A landscape with many valleys, sampled at points; each row gives a point and its height.
A ball rolls from a point to the lowest of its 2 nearest points, and stops where none of them is lower. Distance is the straight distance between rows; heights are no part of it.
K_541 (h 1.92): [ -3   8 -10  21 -25  -1  14 -22  12  13  -7  20   3  -8  13  -5   9  19
  -3  -9   1]
K_634 (h 2.22): [ 21   8 -22  17   2  -5  12   5  11   5  16   2  -4 -19  11  26   1 -17
 -13 -12   0]
K_947 (h 6.00): [  8  -9  10   1 -17   6 -17 -16 -20  33  -4   0  18  21   9   1  -7  13
   1 -13  18]
K_984 (h 7.25): [ 15   1   1 -43  14  -9   5  24 -29   5  24   8   8   5   8   5  -4 -20
   4  14   4]
K_314 (h 1.15): [-28  -2   5   8  -7   9   8 -12  21 -18 -27   9 -10 -15 -20 -11   4  23
   3  15 -18]
K_726 (h 6.21): [ 27  -8  17 -24  -1   0  -3 -13 -12   7   8   1   8  12   9  14   6 -37
 -13  38  -6]
K_584 (h 8.04): [ -9  -7  11 -13   2 -19  -8   0  10 -18  -3 -10  -9  -1   0   6  30 -18
 -20  30 -28]
K_803 (h 2.88): [ -7  -7  -8  13   1   9   6   7  13 -24  -4   0 -17   4 -27 -14 -18  18
  21 -18   0]
K_10 (h 3.98): [-14  26   3  16  30 -12  32  -3   6  -1 -18  -9 -18 -20  -8   7   2  -1
  -9 -27  -3]
K_242 (h 4.56): [  3  -5 -26 -12  -4  -3   5   6  -9  10   2  12  -2   5   0  12 -12   4
   8 -22   6]
K_104 (h 2.03): [  4   5  13 -18  -9 -17  26 -14 -14  -7  22  15 -11  17  13  -2   9 -11
   7  -1  -5]
K_295 (h 3.08): [  0   2  18  14 -12   1 -25 -19 -18  22 -26 -11  30  13   6  -4   0   9
 -21  22  12]
K_391 (h 4.50): [ -4   6 -30   7  -5  -6  -2  11  14  -9  13  21   3  -8  -8   0   3  23
  16  -3   4]
K_772 (h 0.83): [-22   6   4   7   3   2  14   3  25 -18 -29  -5 -13 -14 -42  -8   8  25
   9  11 -24]
K_576 (h 2.95): [  4   3 -16  22 -14  14  13  -8   4   1   6  10  -2 -15  11 -11 -26  10
   5 -26   4]
K_215 (h 3.26): [ 13   7   6 -16   1 -20  36  -9  -2 -18  27  14 -21  21  -1   9   9 -11
  14  -8 -17]
K_420 (h 4.83): [  2  20 -12   3  17  -7  11   4   7  12   5   8  -6  -2  10   8  15   0
   1 -29   9]
K_952 (h 5.84): [ -3   0   9  16  11  19 -16   5   6  10   1  -8   3 -10   7   1   2   5
  -1 -17  12]
K_648 (h 3.96): [-19  -5  24 -13   5 -14   0 -19 -15  -3  -6 -16 -16   5   2 -10   9   3
  -4  -2 -18]
K_360 (h 7.79): [ 20 -14  12  11 -21  14 -18  -3   0  12  -3  -2  16  22  16   3   2 -22
 -16   6  17]
K_214 (h 6.36): [-19   9   3  10 -20   1 -14 -10  14  -9  -7  12  16 -14   5 -30  16  14
   1  31   5]
K_200 (h 1.54): [ 26 -11 -23   4 -11  -1  12   2   8  -4  21   7  -3  -3   9  23  -5 -22
  -9  -3  -7]
K_475 (h 7.81): [  0 -14  20 -21   1 -10  -6 -17   4 -10   0  -8 -15  16   5  15  32 -21
 -12  27 -24]
K_213 (h 5.17): [ -4  -2 -10  13   4  40   9  23  29  -1 -19  13   2 -11   8  -6 -28  15
  18 -25   8]
K_93 (h 4.72): [ -6   4 -10  12  13  35  34  20  37   0 -38  16  -7  -6  -3  15 -16 -12
   9 -20   2]
K_899 (h 6.01): [-16  11   2  -1 -17 -12 -11  -9  10   5   0   8  12  -7  11  -8  31  15
  -2  17  -3]
K_381 (h 2.98): [ -5  27 -23  16  -3  -3  27  19  22 -27  21  15 -12 -14  -5 -25  -6  10
  10 -14  12]
K_802 (h 6.56): [  6  -2  10   9 -27   8 -12 -16 -25  19 -12  -2  23  27  16 -21 -23   8
  -5  -1  28]
K_407 (h 4.42): [ -5  -8 -22   7  -3  24  17  12  23  -3 -33  20  -5 -11  -6  14  -6  -6
   5 -13   0]
K_519 (h 4.19): [-17   7  13   5  16 -12  15  19  -5 -23 -20 -23 -12 -21 -32  -5   3 -12
 -13   0 -14]
K_44 (h 7.17): [ 19 -15  21  -8  -4  12   2  -8 -15  20  10  -2  -6  16  17  10   7 -37
 -22  -4   2]
K_626 (h 7.85): [ 21 -10   2 -34  -2   6 -12  15 -23   2  20   5  11  14  10   6 -15 -22
   6  15  12]
K_857 (h 7.23): [-22   1   3 -21   9 -19 -16  -2 -16 -15   0 -16   1 -10  -6 -14  -1  -1
  -1  34 -10]
K_785 (h 6.73): [ 26 -17  20  -5  -6  11  -4 -12  -9  -4  13  -8  -4  15  16   5  -4 -46
 -19  21   3]
K_487 (h 5.26): [ -6  32 -14   6  23 -21   6  -1  17  13   7   6   2 -13   4   7  27  16
   3 -12   1]
K_912 (h 5.60): [  0 -15  21  13  11  36 -22  19  11   0  -8  -9  -8  -1  11  -7  -4 -11
   2 -25  21]
K_945 (h 3.99): [ 10   8   0   3   8 -18  30  -1   4 -17  17   2 -22  15  -8  10   7 -18
   5 -19  -7]
K_393 (h 2.34): [  3  11 -20   7  -3 -10  19  30  17 -33  10  14  -9  -2 -10 -11  -2  -5
   8 -10   3]
K_306 (h 4.86): [-12   9   6  -8  22 -22  12  -3 -13   0  -6 -14 -18  14 -22   6   7  15
  11 -24 -18]
K_523 (h 5.36): [  0  -3   7   9   6  41  -7  29  20   4 -16   6  -1  -8  16 -17 -18   6
  12 -34  19]
K_816 (h 8.43): [ -1   9  34 -23  16  -2 -28 -13 -22   7  14 -14  14  14   9 -14  12   4
  14  27   2]
K_348 (h 6.07): [-16  11  13  15  26  16 -14  12  20   7  -3   2   0 -15  -4  -7  25  19
  10 -11  12]
K_122 (h 7.54): [  9 -16  16   0  -4  14 -14   4  -7  16   0   1   0  16  17  -3   7 -21
 -12  -9  16]
K_361 (h 7.58): [ -8  -1  -1  -9   3 -10 -11  -2 -16 -10   9  -7  10  -6   6 -15  -7 -11
  -3  28   4]
K_147 (h 2.52): [-24 -10   1  -2  -7   6  11  -5   1  -1 -39   7 -10 -14  -1   5   6  -2
 -17  -3 -16]
K_547 (h 1.86): [ 29  11   5  32 -23   3  -5 -15   4  19  19  -2  27  10  10  12  -3  15
  -5  -3  11]
K_482 (h 8.14): [ 18  -4  -7   7   3  -5 -17 -18  -3  18  20  -8  15  -5  -7  23   2  24
  11  10  -8]
K_406 (h 3.09): [-15 -20   7   2  -9  15   1  -9   6   4 -40   5 -11  -6   3   3   6 -21
 -29   0  -5]
K_325 (h 8.76): [ -8  -5  19 -32   1 -10 -22 -16  -1   0   0  -9   1  15  -1   6  21  12
  13  35 -26]
K_565 (h 5.32): [  5  -9  -8 -10  -7   8  -4  -2 -18  31  -3  11   3  18   9   6 -11   8
   5 -31  15]
K_287 (h 1.25): [ 16   9 -14  30 -16   1  -3 -23  14  21   4   9  16  -5   3  17   4  23
   1  -8   2]
K_477 (h 7.14): [  9 -18  17 -13   4   7   0  -2 -10 -19  19  -8 -12  14   5  -1  -1 -33
  -5  14   0]
K_123 (h 3.63): [-18  -2   0 -10  19 -13   6  18 -15  -3 -22 -13  -8 -17 -16   2  -2  -9
 -13  -6  -9]
K_799 (h 3.54): [ -2  -9 -20   3  -7  -1   1   0  -9   7 -13   3   6 -22   4  13 -11  -4
 -17   3  -1]
K_762 (h 7.02): [ 17   2  16  18 -13  11 -20  -9 -15  10  17 -14  25  16  14 -19 -29  11
   3   4  24]
K_642 (h 3.17): [-25  -9  16 -12  -4  -6 -19 -22 -15   1 -18 -13  -4   9   8 -17   6   5
  -5  15  -9]
K_439 (h 1.85): [-28  -7   1  -5 -10  -2   9 -12  12 -14 -41  -2 -17 -10 -16   7  10   7
 -10   7 -32]
K_223 (h 8.26): [ 22 -20   1 -23  -8  11 -20   5  -6  -7  19   7   8  22   3   5 -13  -9
  22  12   7]
K_859 (h 3.89): [ -2   1 -19  -4   8  -2  15   9 -13   3 -10   2 -11  -5  -7   4 -23   7
   9 -37   6]
K_47 (h 8.31): [  6   0  -5 -12  12 -10 -11  -8  -8  15  16  -4   2   3  -7  22  13  20
  14   3 -14]
K_618 (h 3.31): [ -5  -3  -8  13   1  17   8   1   1  -9  -2  -4  -9 -13  -7  -5 -27  12
   7 -24   2]
K_870 (h 3.59): [-18  17   2  16  13  -7  24 -12  -1  -2  -9  -6 -10 -33  -1   1   7   8
 -16  -9 -12]
K_778 (h 6.89): [-30   7  15  -5  12 -11 -15   3  -3 -17  -2 -14  -3 -14 -15 -25  12  16
   3  23 -11]
K_843 (h 4.57): [ 16  16  -4  -2  22 -24  36   2  -1 -10  14  -7 -22  21 -14   7  -6 -12
  14 -38  -4]
K_903 (h 4.35): [ -1  22  -5   9  30 -14  17  12  15  -5  -2  -4 -15  -5 -12   5   4  -2
   6 -26   6]
K_373 (h 3.55): [ -6  15  -2  19   1  -1  13   1  15 -19  35   7  -7  -3  -2 -22   3  18
  14  -8   6]
K_463 (h 5.46): [  9 -18 -23 -26  -9  -5   6  12 -27  13   7   6  -5   8   3  18 -25 -14
  -5 -10   3]
K_472 (h 4.12): [-10   9  -5 -15  -7 -19  -1  -7  -4   2  15  18   5  15   4  -9  16  28
  24  -1  -2]
K_336 (h 7.82): [ 13 -23 -14   2  -3   7 -24   0 -10  -1  12 -18   4  -9  -5   8 -30  -2
   1   8  -1]
K_693 (h 7.35): [ 19  -3   6  15 -16   8 -10 -15  -8 -10  26 -13  12   5  13 -19 -26  -9
  -2  18  10]
K_827 (h 7.60): [ 20 -16  -2  17 -14  16 -20  -4 -11  -4  12 -21  10  -6  12  -7 -45 -13
 -10   7   8]
K_928 (h 3.71): [  3  -5   5  14  -8  16 -32  -8 -13  14 -15 -15  27  -6   0  -1 -16   8
 -12  17  12]
K_703 (h 4.07): [ -2   0 -18   5 -11   2  -7  13  15 -19  28   9   2  -6  -6 -23  -5  22
  13   6  10]
K_397 (h 4.94): [  3  10 -17  17  10  35  28  14  49  -6 -30  16  -9  -3  -2   6 -31   6
  21 -26   0]
K_206 (h 1.88): [-12  15   3   7  17   4   0  28  27 -22 -13   3  -9   9 -43 -20   8  16
  31 -14   7]
K_557 (h 8.72): [ -5  -2  20 -25  12  -6 -18 -11  -9  -5  22  -5   3  16  -3  -8  10  24
  29  26  -8]
K_502 (h 3.30): [ 26  12   2   3 -18  -3  -9   9 -14  13  16  -3  36   9  20  -1 -12 -16
 -16  30  16]
K_934 (h 4.64): [-16  10 -20  -8  -6 -24   4  -1   7  -4  10  18  -1  -1 -11  -9  13  35
  20   5  -6]
K_150 (h 5.47): [ 14 -13  -4 -24 -18  -7  -8  -2  -5  21  -3  13  10  13  11  15  15 -29
 -25  31  -3]
K_86 (h 2.40): [-14  -5   1   1  11  -3  -9  15  10 -15  -7   4  -9  11 -26  -7   8  21
  22 -14   3]
K_613 (h 5.61): [ -5  20  -6   3   2 -18  -2  -3  15  16   0  11   7  -5  16   5  41  14
  -2   0  -1]
K_423 (h 8.11): [ 25 -18   4 -12 -18  13 -23  -2  -5  14   5   6  20  37   9   3  -7 -15
   6  15  17]
K_258 (h 2.76): [ 16   7  -5  19   5  -6   1  -8  -2  18  10  -9   6 -23  10  27  13  -8
 -20  -4  -4]
K_460 (h 4.34): [-18  18  18  12  22  -6  30  14   2 -15 -23 -13 -14 -16 -26 -12   5 -10
  -7 -18  -8]
K_503 (h 2.25): [-18   1  20   4  -7   2 -26 -21 -12  16 -25 -11  11  -2  12 -14  11  10
 -12  15   5]
K_419 (h 1.67): [  3   7 -26   6  -8  -3  16  36  12 -25   8  12  -2 -15   5  -5 -13 -18
  -6 -12   6]
K_221 (h 8.54): [ -6 -14  -2 -19   9 -13 -20  -9  -5   0  -2 -16  -3   4 -16  17   8  14
   4  22 -26]
K_68 (h 8.02): [ -3  -3  12 -18  12  -6 -18   0 -29  16   7 -13  12   0   9  -4   2  -3
  -1  17   4]
K_296 (h 4.63): [  5 -13 -12 -25  -3  -5  -5  23  -5  16  -7  15   5   6   5  12  14 -28
 -23  12   6]
K_265 (h 3.97): [ 18   1  -3  15 -15   3 -21   7  -9  10  -8  -7  38   1  14   3 -20  -9
 -25  24  23]
K_993 (h 5.09): [ 10  11  -3  -8  27 -18  16  -6  -7  -2  20 -12 -18  17 -19  14  -4  11
  24 -26  -7]
K_853 (h 1.44): [-13  16   3  12  14  12  18  20  26 -21 -27  -2  -9  -5 -45 -20  -1  19
  23  -5  -3]
K_901 (h 3.33): [ -4   4   3 -12  -7 -13   7 -12  -9   8  16  12   1  14  14  -3  15   5
  10  -3   0]
K_456 (h 4.06): [  0 -11 -21   5 -13  13   1  18  15   0 -15  16   3 -15   5  12  -3 -15
 -11  -3   6]
K_909 (h 2.46): [ -9  12 -12  24 -14  10  29 -24  10   3  -9  24  -7 -16   9  -5  -8  20
   2 -27   2]
K_933 (h 6.42): [  3  -7  -9 -37   9 -15  13  22 -29   3  10   1  -7  11  -6   7 -11 -14
   3  -5  -2]
K_124 (h 4.49): [-17   2  20   1  15 -15   7 -10  -4  -7   0 -13 -21   6  -9  -6  16  15
   8 -18 -14]
K_416 (h 7.53): [  8 -18  32 -15   4   0  -6 -27  -4 -16   9 -12 -19  21   5   2  13 -25
  -1  24 -17]
K_293 (h 3.83): [ -4 -21  -3 -10  -1   5  -6  16   2  10 -25   6  -4  -3   5   6  18 -31
 -31   9   5]
K_12 (h 2.69): [-11  -9 -10 -12   9  -9   1  -1 -21  15 -21 -11  -5 -23  -4  13  -3  -8
 -24   6 -10]
K_289 (h 0.53): [ 16 -13 -18   0 -11   1  11  18   6 -20  16   5 -11   4   5   3 -12 -29
  -6  -6  -1]
K_687 (h 6.65): [-30   6   9   6  -1   0 -16 -11   1 -19   2  -6   3 -11  -5 -41   9  19
   5  28  -2]
K_610 (h 2.49): [ 30  12   4  18 -21  -1  -1   4  -6  15  26   0  31   8  19   8  -6  -2
 -11   5  18]
K_171 (h 7.98): [ 17 -18  -8  11  -2  13 -24  -6  -1   2  22 -13   9  -6 -10  13 -16  16
  13   9   2]
K_594 (h 3.25): [ -6  16  -7  17   9  -1  13 -10  10  11  -7  -2   2 -40   6  16  11   5
 -14  -2 -12]

For each start below, name the point where the ball stops.
K_703: K_289
K_903: K_289
K_912: K_12
K_557: K_289
K_150: K_772
K_687: K_289
